The views of a scene show one set of named points, each view turned or mirrored, and shifted as a whole, with a little noise and some points left out.
In the rows, 128 means zero.

Scene 1
View 1
Sarir: [155 106 159 198 102 155 147 141  99 119 205 134 179 183 107 113 131  96
 103 118  81  83 115 144 135 119 101 137 136 137 153 125 145 125 151 132
 116 110 150 124 130 161]
Koni: [182 105 159 197 110 166 146 127 100 117 195 138 169 185 109  97 106  92
  87 128  94  77 118 149 119 123 118 136 138 130 165 128 125 122 150 145
 132 124 152 145 136 145]
vem: [215 122 152 157  96 181 151 124 104 122 140 153 159 166 157  52 122  85
  78 141 127 102 130 159 108 116 122 141 147 140 174 150 151 113 143 126
 134 155 157 137 145 128]
verug: [225 103 153 178 120 176 134 118 104 127 169 139 157 187 135  71  57 113
  72 142 127  88 121 154  92 134 138 119 145 116 195 118  94 119 145 163
 163 144 164 176 141 128]
Befo: [176 133 129 144  76 160 167 148 138 161  76 177 168 137 210  45 107 151
  78 167 168 114 125 149 131  96 111 138 149 133 205 148 191  93 123 109
 152 140 177 114 137 151]
gade: [183 125 160 157 100 160 139 124  99  91 200 120 170 176 118  96 125  80
  91 114 108  95 103 177 134 113 111 140 141 121 149 120 146 132 151 120
 118 134 152 119 149 138]
reluv: [155 140 142 181 104 150 160 145 122 115 160 131 168 162 141  92  81 123
  87 133 146  70 102 175 129  86  95 148 137 110 158 134 166 115 125 131
 141 128 171 113 144 149]
vup: [215 108 143 176 121 166 136 117 110 122 170 129 156 181 133  86  29 120
  74 131 148  93  93 167  95 129 141 116 147  93 191  98  90 117 148 165
 174 140 169 169 143 129]
nosut: [173 133 174 176  83 164 137 151 138 129 160 155 168 187 139  99 117 153
  74 149 115  63 148 153 128 125 116 126 146 133 186 146 147 116 118 125
 133 131 165 155 126 153]
Zote: [185 110 140 171  88 163 160 145 130 172  98 178 170 152 188  54  96 151
  82 168 146 108 132 134 116 112 115 125 148 131 214 136 161  97 134 133
 158 130 174 137 131 155]
deni: [145 121 141 187 106 141 162 142 109 131 165 133 178 163 138  97  89 113
  98 130 130  89  91 156 136  96  96 145 136 114 164 117 162 115 142 133
 139 115 170  99 143 158]
Nin: [185 148 159 121  82 162 132 128 113  78 179 124 164 165 151  86 113  96
  85 110 148 107  90 202 140 104 114 140 149 105 150 114 151 125 140 110
 120 148 158 114 157 122]
nilu: [186 131 205 159  85 173 103 137 122  72 241 124 167 218  94 135 139 127
  78 113  73  52 140 171 135 149 130 116 146 131 161 130 109 140 128 125
 110 137 137 182 129 143]
vule: [163 105 130 155  98 152 157 128  83 122 156 141 183 141 154  77 127  63
 109 116 121 147  77 156 147 103 103 149 141 122 154  98 172 115 176 110
 117 117 151  70 147 149]
bip: [166 136 163 137  73 160 144 142 112 102 169 134 178 163 152  91 149 100
  96 121 121 105 109 177 153 105 103 140 144 128 152 128 174 119 144  97
 109 134 152 104 146 145]
tid: [148 132 131 139  92 137 158 134  98 101 171 123 179 141 150  91 101  73
 106 101 153 125  52 188 157  82  88 154 144 100 140  97 184 117 157 108
 122 118 166  63 156 146]
Fab: [197  98 143 152 100 170 145 124  87 128 163 151 176 157 147  69 122  72
  97 123 113 132 105 153 122 119 121 136 144 127 174 109 139 119 172 124
 127 133 153 116 145 141]
gud: [169  85 142 188 113 157 146 125  76 126 197 136 187 165 110  99 129  60
 112 109  81 125  90 141 134 122 112 134 137 125 154  94 138 125 178 131
 113 110 144 103 142 153]
veze: [157 114 143 187 105 150 158 136  99 119 178 136 179 162 128  92 115  84
 102 124 107  96  98 150 133 100  98 149 135 128 153 124 163 120 154 129
 123 116 156 100 138 158]
tizim: [133 102 174 211  93 158 143 153 111 136 195 156 193 190 108 124 166 117
 107 132  50  72 144 121 150 128 101 134 138 154 168 144 157 125 141 123
 100 100 146 131 118 181]
tagek: [168  94 143 179 103 160 144 129  81 131 184 143 187 161 127  94 130  74
 108 117  91 123  98 137 134 120 109 136 139 131 163 105 143 120 175 127
 115 111 142 109 137 155]
rura: [148 105 157 147  76 157 129 136  89 100 205 136 199 163 126 115 190  63
 118  96  73 139  94 154 175 120 102 142 140 136 143  95 168 134 181  88
  77 108 136  82 138 161]
bap: [190 123 149 140  96 164 135 127 102 100 173 133 166 166 146  82  98  97
  91 116 137 122  86 177 128 116 122 130 147 111 168  99 135 122 153 123
 135 135 158 117 149 130]
Murak: [213 125 147 169  99 176 152 134 132 148 109 166 151 171 173  51  76 146
  61 169 152  77 146 152  98 115 125 126 149 128 208 157 144 101 121 144
 170 153 175 169 137 135]
View 2
gud: [103 136 117 108 124 132 127  84  93 135 154 110 115 112 124 124  94  88
 143 121  65 177  92 106  93 224 120 127 153 106  88 116 112 106 143 119
 167 143 130 148 145 125]
nilu: [141  92 126 107 124 167 124 155  79 176 192  74 132  74 142 145  51  90
  73 127  86 162  89  97 164 177 137  91 169 135  38 119 110 129  81  90
 157 104 152 156 145 159]
vem: [132 125 115  98  97 115 101 114 144 190 146 143 124 114 135 154 102 120
 134 139 114 135 102  78 125 197 183 102 180 119 122 154 113 149 138 137
 161 107 150 122 170 121]
tizim: [ 88 124 133  97 119 109 129 129  77 111 177 104 107  70 105 115  55  91
 133 142  62 172  63  95  81 204 161 117 172 125  66 101 122 147  86 121
 169 105 144 159 137 129]
Nin: [149  95 106 107 100 143 105 125 164 177 143 106 128 143 158 151 116  99
 137 101 114 179  97  90 140 159 129  99 136  96 115 160 109 128 117 105
 153 116 144 131 136 147]
gade: [124 107 117 114 112 140 121 120 117 173 154 114 114 122 143 141 110  96
 135 115  90 171  92  87 125 191 119 103 149 107  93 148 114 120 121 110
 162 120 150 134 141 144]
verug: [152 145  88  87 114 154 112  97 114 187 143 103 137  94 120 159 102 135
  93 154 122 128 136 111 161 220 187  93 190 118  88 145  93 120 170 115
 143 140 134 115 193 155]
vup: [160 148  76  76 114 162 114  84 125 170 138  91 143 112 120 159 114 133
  98 143 123 149 141 123 161 214 180  88 171 102  85 144  92 103 181 113
 142 159 124 115 192 169]
reluv: [120 127  82  81  97 129 121 121 147 132 127 114 114 114 109 136 129 120
 154 146 110 180  88 103 110 184 161  91 147  88 103 159 115 145 113 113
 155 128 149 125 149 177]
Murak: [146 144  80  67  89 115  96 117 168 173 129 119 138  86 107 159  96 153
 122 176 143 129 115 104 135 186 249  86 198 113 118 154 106 167 134 131
 147 114 136 112 199 147]
Zote: [134 154  86  58  88  94  90  95 180 137 124 122 138  94 100 149  92 133
 140 166 130 148 103 109  95 184 245 112 191 107 135 125 111 164 136 144
 153 118 114 124 181 121]
nosut: [131 126 109  75 102 123 110 137 131 142 156  93 128  77 105 141  72 116
 116 159 108 159  88 101 121 174 203  97 178 117  82 127 113 159  90 115
 156 109 138 139 163 149]
tagek: [107 131 119 105 115 120 117  86 106 148 155 120 118 122 130 129  92  89
 142 119  71 166  89  99  92 220 127 130 156 109 101 119 112 115 146 129
 167 134 129 141 143 115]
bap: [144 119 103  96 105 137 107 103 155 168 139 106 132 137 147 154 109 102
 133 116 107 167 110 102 134 181 140 107 148  97 113 144 101 115 143 116
 155 133 128 131 150 139]
rura: [105  95 146 126 116 113 115 103 121 141 168 115 114 138 156 126  77  55
 156  83  53 189  63  80  77 182  88 149 131 106 104 105 126 110 112 122
 176 109 131 163 107  95]
Koni: [117 137 106  98 115 140 126 107  91 156 160 107 116  94 118 140  97 113
 122 145  90 154 102  99 124 220 149 104 172 115  76 136 107 126 132 114
 162 129 146 133 161 148]
Befo: [131 141  84  58  76  79  86 111 208 126 117 126 130 103  99 141  98 133
 167 167 135 160  90 103  81 162 246 110 177  98 147 136 114 183 111 145
 151 109 117 124 174 126]
deni: [112 139  90  85 106 125 119 101 141 121 133 109 115 117 109 126 118 107
 161 139 101 188  91 106  96 196 150 110 149  89 104 140 113 134 126 121
 155 138 139 131 145 158]
Fab: [128 129 122 105 105 119 103  88 136 174 146 130 124 124 146 145 101 100
 141 120  90 149 100  91 113 206 147 125 168 111 119 135 108 121 155 131
 161 124 129 129 157 112]
tid: [111 110 103 111 100 122 115  99 156 133 124 125 102 160 142 129 140  82
 185 102  88 205  80  94  89 182  96 123 117  77 126 152 119 116 133 113
 165 128 141 140 117 146]
vule: [113 122 119 108 105 107 110  81 158 151 132 133 117 154 142 139 122  88
 175 107  81 179  86  92  83 198 122 134 140  96 136 135 115 114 151 131
 171 133 132 136 138 110]
veze: [106 126 113  96 108 120 123 102 119 139 145 124 107 118 118 124 113  99
 158 130  84 173  83  96  94 203 139 113 151  99  98 142 116 131 125 121
 164 125 146 139 142 141]
View 3
tizim: [ 83 183 164 101 110 130  80 138 165 135 106 130 153  66 119 154 121 142
  73 150 137 124 160  82 147 126 112  97 149 114 108 193 104 107 153 127
 165  66  85 115 147 151]
tid: [136 128 157 104 160 109  31 107 135 102  72 148 119 145 177 159  96  79
 136 155 135 133 156 131 113 145 138 172 159 138 126 107 113 121 158  93
 198 125 151 118 113 134]
veze: [115 144 159 113 132 127  58 125 139 114  89 136 122 100 157 156 109 104
 112 150 128 116 167  96 112 126 121 142 152 125 123 147 114 112 157 119
 177 103 118 110 144 154]
vem: [100 143 147 133 153 152 104 137 120 117  97 112 118 112 156 137 120 110
 138 147 109 122 144  69  91  93 150 147 172 110 130 125 110  92 192 146
 184 139 113 125 180 187]
Murak: [ 98 124 125 146 153 153 142 145 105 126 130 122 110 110 126 131 112 116
 139 193 122 125 128  67  43  45 156 141 169  86 131 129 117  91 197 139
 143 157  75 147 162 196]
Sarir: [ 92 154 159 105 107 132  59 129 146 127  96 131 127  85 140 153 115 111
  93 144 135 120 170  92 128 125 109 116 147 116 123 158  99 114 145 130
 165  86 110 106 152 152]
bap: [ 90 126 144 119 138 133  72 125 115 105  79 126 123 134 142 145 119  96
 141 137 138 129 144 112  95  98 135 151 159 110 140 111  92 116 155 128
 184 142 136 123 152 153]
gud: [ 97 137 176 108 103 128  58 133 141 105  61 128 132  97 139 148 120 112
 101 125 134 105 183 117 123 123 116 135 133 129 127 167 108 115 125 127
 185  97 110 107 145 149]
Fab: [ 97 131 169 126 141 133  88 134 129 105  63 117 123 117 150 139 127 112
 130 124 117 109 163 100 109 104 145 157 150 129 128 138 110 102 162 135
 199 128 118 123 166 167]
vule: [131 134 173 114 156 121  57 122 142  94  52 126 129 134 167 148 113 102
 134 135 123 113 166 122 120 136 148 171 150 150 128 139 122 106 154 109
 214 118 132 126 138 151]
bip: [ 95 169 149 116 156 133  65 123 144 119  98 132 144 132 154 156 112 113
 128 150 135 147 131 101 132 136 142 136 175 116 122 122 101 103 175 113
 195 120 136 123 148 146]
Befo: [143 129 138 143 205 129 136 134 129 114 119 129 131 140 136 142 103 126
 150 211 123 139 116  88  71  79 190 161 179 120 106 135 143  81 206 102
 174 145  81 167 128 177]
gade: [ 81 155 148 109 123 139  50 127 132 115  82 124 124 114 158 151 120  98
 121 126 132 130 156  96 118 123 116 133 162 110 135 115  88 114 160 134
 186 122 146 103 166 155]
reluv: [123 137 132 115 140 124  65 118 126 127 118 145 115 113 153 158  96  86
 119 185 141 131 142  91  78 107 126 141 163 102 127 119 109 115 172 108
 149 121 112 119 131 159]
vup: [ 73  94 128 123 105 141 104 141  92 113  96 124  98 112 106 132 122  95
 133 162 154 114 158 107  33  42 120 151 145  80 155 113  80 126 142 139
 133 158  91 130 152 177]
Zote: [121 122 146 141 167 131 143 140 126 115 113 127 132 117 117 137 114 130
 131 198 124 125 136  87  66  63 174 149 162 112 115 153 135  86 188 115
 160 135  60 168 140 184]
deni: [127 127 147 111 130 122  60 118 132 114  96 143 118 107 146 153 102  97
 111 171 136 124 163 103  89 112 129 150 150 115 123 141 117 119 156 103
 161 111 104 121 127 152]
verug: [ 68 111 135 131 107 158 109 143  95 111  90 116  99 100 122 125 130 106
 131 143 131 100 163  86  48  48 123 143 147  84 149 121  86 108 154 161
 147 157  96 119 180 188]
nosut: [ 71 159 132 121 129 147 108 140 133 135 131 128 138  96 111 145 121 127
 108 178 143 143 130  73  97  83 131 110 170  85 121 148  93 107 171 127
 146 122  92 131 153 165]
Koni: [ 80 140 151 114 101 140  71 134 129 123  92 126 114  84 140 142 121 112
  99 137 134 109 167  84  99  99 108 125 142 104 139 145  88 115 149 143
 158 111 107 106 166 168]
tagek: [100 136 174 111 117 127  68 136 143 104  61 128 128 100 142 143 123 117
 107 127 124 105 174 110 125 121 127 144 138 133 129 161 110 107 142 128
 194 105 109 116 151 157]
Nin: [ 82 145 134 111 153 138  54 122 125 115  82 131 126 148 155 148 115  88
 149 137 140 148 130 110 107 120 131 150 178 107 138  88  81 116 165 117
 190 147 161 120 153 152]
View 4
tizim: [ 62  59 106 169 166 128 158  79   8 108 181  80 131 117  70 117 127 155
 185 173 147 187 190 150 155 136 140 132 147 176 192 103 115 113 121 138
 158 108  78  99  70 173]
veze: [ 89  74 117 164 152 128 152  84  43 118 179 126 136 163  67 130 146 160
 171 164 117 159 175 119 151 157 111 125 108 169 133 124 117 121 131 117
 154 119  98  91 111 144]
Murak: [ 85 103 109 131 179 132 165 113  94 115 137 132 120 136  62 127 101 137
 126 159  90 145  63  78 105 121 129 151 157 129 158 137 121 117 154  45
 207 102  82  84 128 191]
Nin: [ 94  83 134 162 122 113 176  85  78 107 190 146 135 188  59 151 133 149
 173 196 114 131 134 108 138 134  95 119  85 157 105 166 169 127 155 100
 158  92  97  54 128 137]
reluv: [ 99  92 117 161 163 139 145  83  58 119 176 164 126 172  64 130 142 147
 165 169 101 153 134 120 140 153 119 138 104 180 145 137 126 109 144  56
 174 101 109  87 121 151]
tid: [108  76 138 180 121 123 142  78  53 131 198 171 156 193  67 162 161 153
 184 169 109 147 173  94 159 169  94 138  68 177  99 156 136 127 140 117
 142 140 122  79 146 120]
deni: [ 95  89 117 163 147 138 136  84  50 123 174 157 140 162  71 133 144 148
 164 164 112 164 152 115 150 162 113 132 108 177 136 130 110 111 131  92
 169 129 110  90 119 152]
vule: [ 86  63 137 168 129 121 154  85  41 126 177 122 165 154  72 153 141 151
 166 162 124 153 174  83 157 159 103 142 104 156 116 136 117 134 125 155
 142 153  97  95 129 141]
vup: [ 60 117 117 107 141 135 146 108 113  92 142 171 121 165  76 126 123 143
 124 188  97 151 100 127 134 150  70  81 136 139  93 127  96 119 127  65
 205  95  77  73 104 184]
Sarir: [ 71  64 111 158 158 125 156  83  37  98 181 109 125 152  66 116 141 161
 168 178 126 173 181 144 157 145 113 112 121 172 146 111 114 122 125 120
 155 103  87  91  85 155]
gud: [ 64  68 119 152 133 125 145  84  43 103 174 123 145 150  75 131 143 162
 168 178 130 171 188 132 165 159  90 101 119 167 117 114  94 126 109 151
 155 127  83  94  91 158]
bip: [ 96  65 134 178 133 112 177  81  48 118 185 116 143 163  61 154 135 152
 179 174 126 143 150 102 138 130 120 145  97 160 143 157 165 124 151 126
 148 107 100  68 122 139]
nilu: [ 41  75 113 144 136 109 195  78  61  71 180  95 108 144  60 117 115 154
 180 217 145 159 157 187 142 106 105  73 132 171 160 129 164 114 144 114
 170  32  65  48  52 170]
vem: [ 83  76 120 139 168 114 179 108  78 105 158 100 127 165  56 135 112 155
 131 167  98 135 119  82 123 128 109 146 125 122 131 140 132 133 151 103
 174 108  80  79 128 159]
Zote: [ 85 100 126 151 166 142 143 107  72 133 138 136 150 117  70 149 106 124
 141 155 106 156  79  64 124 130 139 167 152 133 167 131 117 120 138  69
 194 142  91  99 138 194]
tagek: [ 71  64 125 154 135 124 153  92  47 110 171 112 145 150  77 137 141 157
 160 171 120 162 180 113 159 155  97 114 119 157 122 116 103 134 119 158
 150 132  83  93 104 154]
gade: [ 78  70 124 160 128 112 180  88  58  99 183 116 140 172  61 145 134 157
 172 187 124 142 160 118 143 138  95 119 102 159 116 149 150 130 144 131
 151  95  86  63 110 137]
rura: [ 75  46 144 185 109 107 172  72  20 107 197  91 163 144  71 163 148 157
 201 182 151 156 209 120 167 140 104 124  94 170 130 137 148 137 126 197
 118 133  90  71 105 132]
verug: [ 60 102 108 104 154 130 164 115 110  89 137 137 113 159  70 119 109 147
 119 188  97 148 100 120 125 136  82  91 147 128 112 120 101 124 127  76
 199  88  64  72  99 185]
Fab: [ 74  73 126 146 134 111 163 101  68 109 165 111 148 155  68 146 126 153
 146 174 112 143 146  87 142 144  93 126 114 134 109 137 118 137 126 143
 155 129  82  84 119 158]
View 5
deni: [106 150 153 139  78 139 127 110 167 168 105 135 129 126 153 138 163 139
 113 147 140 142 128 143 125 119 113 105 111  73 156 162 117 144 125 117
  92 112 117 119 181 106]
verug: [ 82 148 160 107  94 182  95 143 160 120 135 106 150 115 108 115 186 104
 111 109 138 124 106 167  76 133 147  97 164 117 152 157  88 119 128  78
 124 100 136 110 140 147]
reluv: [115 152 148 141  82 138 118 119 164 160  98 136 126 124 140 143 167 123
  87 139 118 149 125 136 136 106 105 108 123  69 138 154 110 145 126 112
  96 101 123 132 154 105]
vem: [108 146 176 140 100 144  96 135 142 146 148 128 128  93 119 134 132  89
 106 122 128 119 132 149 109 143 127 125 130 124 131 166  85 123 152 116
 109 118 115 150 145 142]
tagek: [ 89 150 168 139  71 140 139 120 163 166 126 120 134  95 151 136 144 138
 140 161 166 124 138 168 114 166 131 100 112 117 160 165 126 127 129 122
  96 134 101 116 213 132]
Murak: [102 120 169 119 112 144  56 108 139 129 136 139 134 128 119 122 162  76
  97  99  98 115 124 133  71 118 127 123 143  95 137 167  60 127 140  96
 105 102 152 133 101 137]
vup: [ 86 163 158 106  93 200 112 145 158 125 127  96 147 132 107 102 201 116
 109  99 151 131  98 163  84 120 152  92 158  97 156 154  94 127 115  82
 123  96 145 103 150 134]
bap: [118 174 175 135  82 163 144 142 148 158 130  91 124 107 113 117 148 127
 109 123 146 142 129 148 124 128 136 118 112  95 146 152 113 123 123 121
 112 123 125 120 172 131]
Sarir: [ 90 141 151 135  66 132 133 123 189 162 112 123 138  93 158 154 153 132
 109 182 137 134 137 167 112 165 110 102 124 117 152 154 136 127 111 101
  94 120  95 115 188 125]
rura: [124 166 182 156  48 114 179 128 167 195 124  89 121  69 155 144  98 149
 135 191 147 140 166 160 137 184 120 128  68 121 151 156 161 116 108 147
  88 157  86 118 230 134]
Koni: [ 86 147 151 127  75 152 117 133 179 144 117 117 143  96 139 138 166 119
 109 160 137 131 125 174 101 157 119  99 142 125 147 151 120 122 117  91
 106 112 107 116 172 134]
veze: [102 150 156 145  74 134 130 122 168 166 112 135 128 104 149 144 147 133
 112 164 146 137 134 153 131 143 109 104 113  99 146 160 129 138 131 118
  94 122  97 127 194 115]
tizim: [ 85 114 157 134  61  98 116  97 202 167 110 135 143  83 188 166 144 128
 117 209 106 124 156 173  86 193  96 101 109 125 160 155 138 118  95 101
  79 134  96 109 183 134]
Zote: [ 96 116 182 127 110 124  64  84 135 156 136 150 132 139 147 123 153  93
 125 109 115 110 140 129  72 124 127 118 111  78 155 183  65 128 141 117
  86 129 158 124 131 133]
Befo: [123 122 194 147 112 109  71  76 116 170 136 158 114 136 136 123 127  95
 110 104 101 118 150 108  95 106 121 143  92  57 144 184  62 137 153 135
  81 133 160 146 118 120]
nosut: [103 121 168 123  83 123  92 107 176 145 116 114 129 103 149 146 153 102
  84 149  78 129 140 150  78 151 109 120 122 100 143 148 102 120  99  92
  99 113 134 115 119 139]
gud: [ 87 154 159 137  59 146 148 118 173 168 118 118 139  98 154 136 151 144
 140 171 170 131 135 172 111 164 129  94 114 115 167 166 138 124 116 116
  91 135 101 108 218 126]
vule: [118 162 178 156  79 137 148 123 136 185 134 123 119 108 137 124 124 141
 141 141 176 135 144 142 142 136 132 121  91  99 150 173 122 139 148 150
  90 143 107 135 213 117]
nilu: [109 152 154 116  56 147 140 157 208 142 111  52 142  65 130 147 151 115
  72 186  77 143 139 186  94 187 113 112 136 141 137 117 147  96  62  70
 120 108 101  97 139 156]
gade: [111 168 161 142  68 151 151 151 168 161 122 101 128  87 129 144 137 126
 100 158 137 144 132 162 137 149 120 113 122 122 136 144 131 124 123 111
 110 116  95 127 181 130]
bip: [133 161 177 152  76 121 141 131 153 175 123 106 116  93 133 143 112 118
  98 156 114 143 154 135 133 145 108 138  92  99 136 150 126 123 124 132
 102 133 107 135 164 131]

Which points are out of place in each view (at most two, in the order of its rows)? Write - if all are in place.
view 1 -> gud
view 2 -> Befo, tid
view 3 -> vup
view 4 -> vule, gade
view 5 -> -
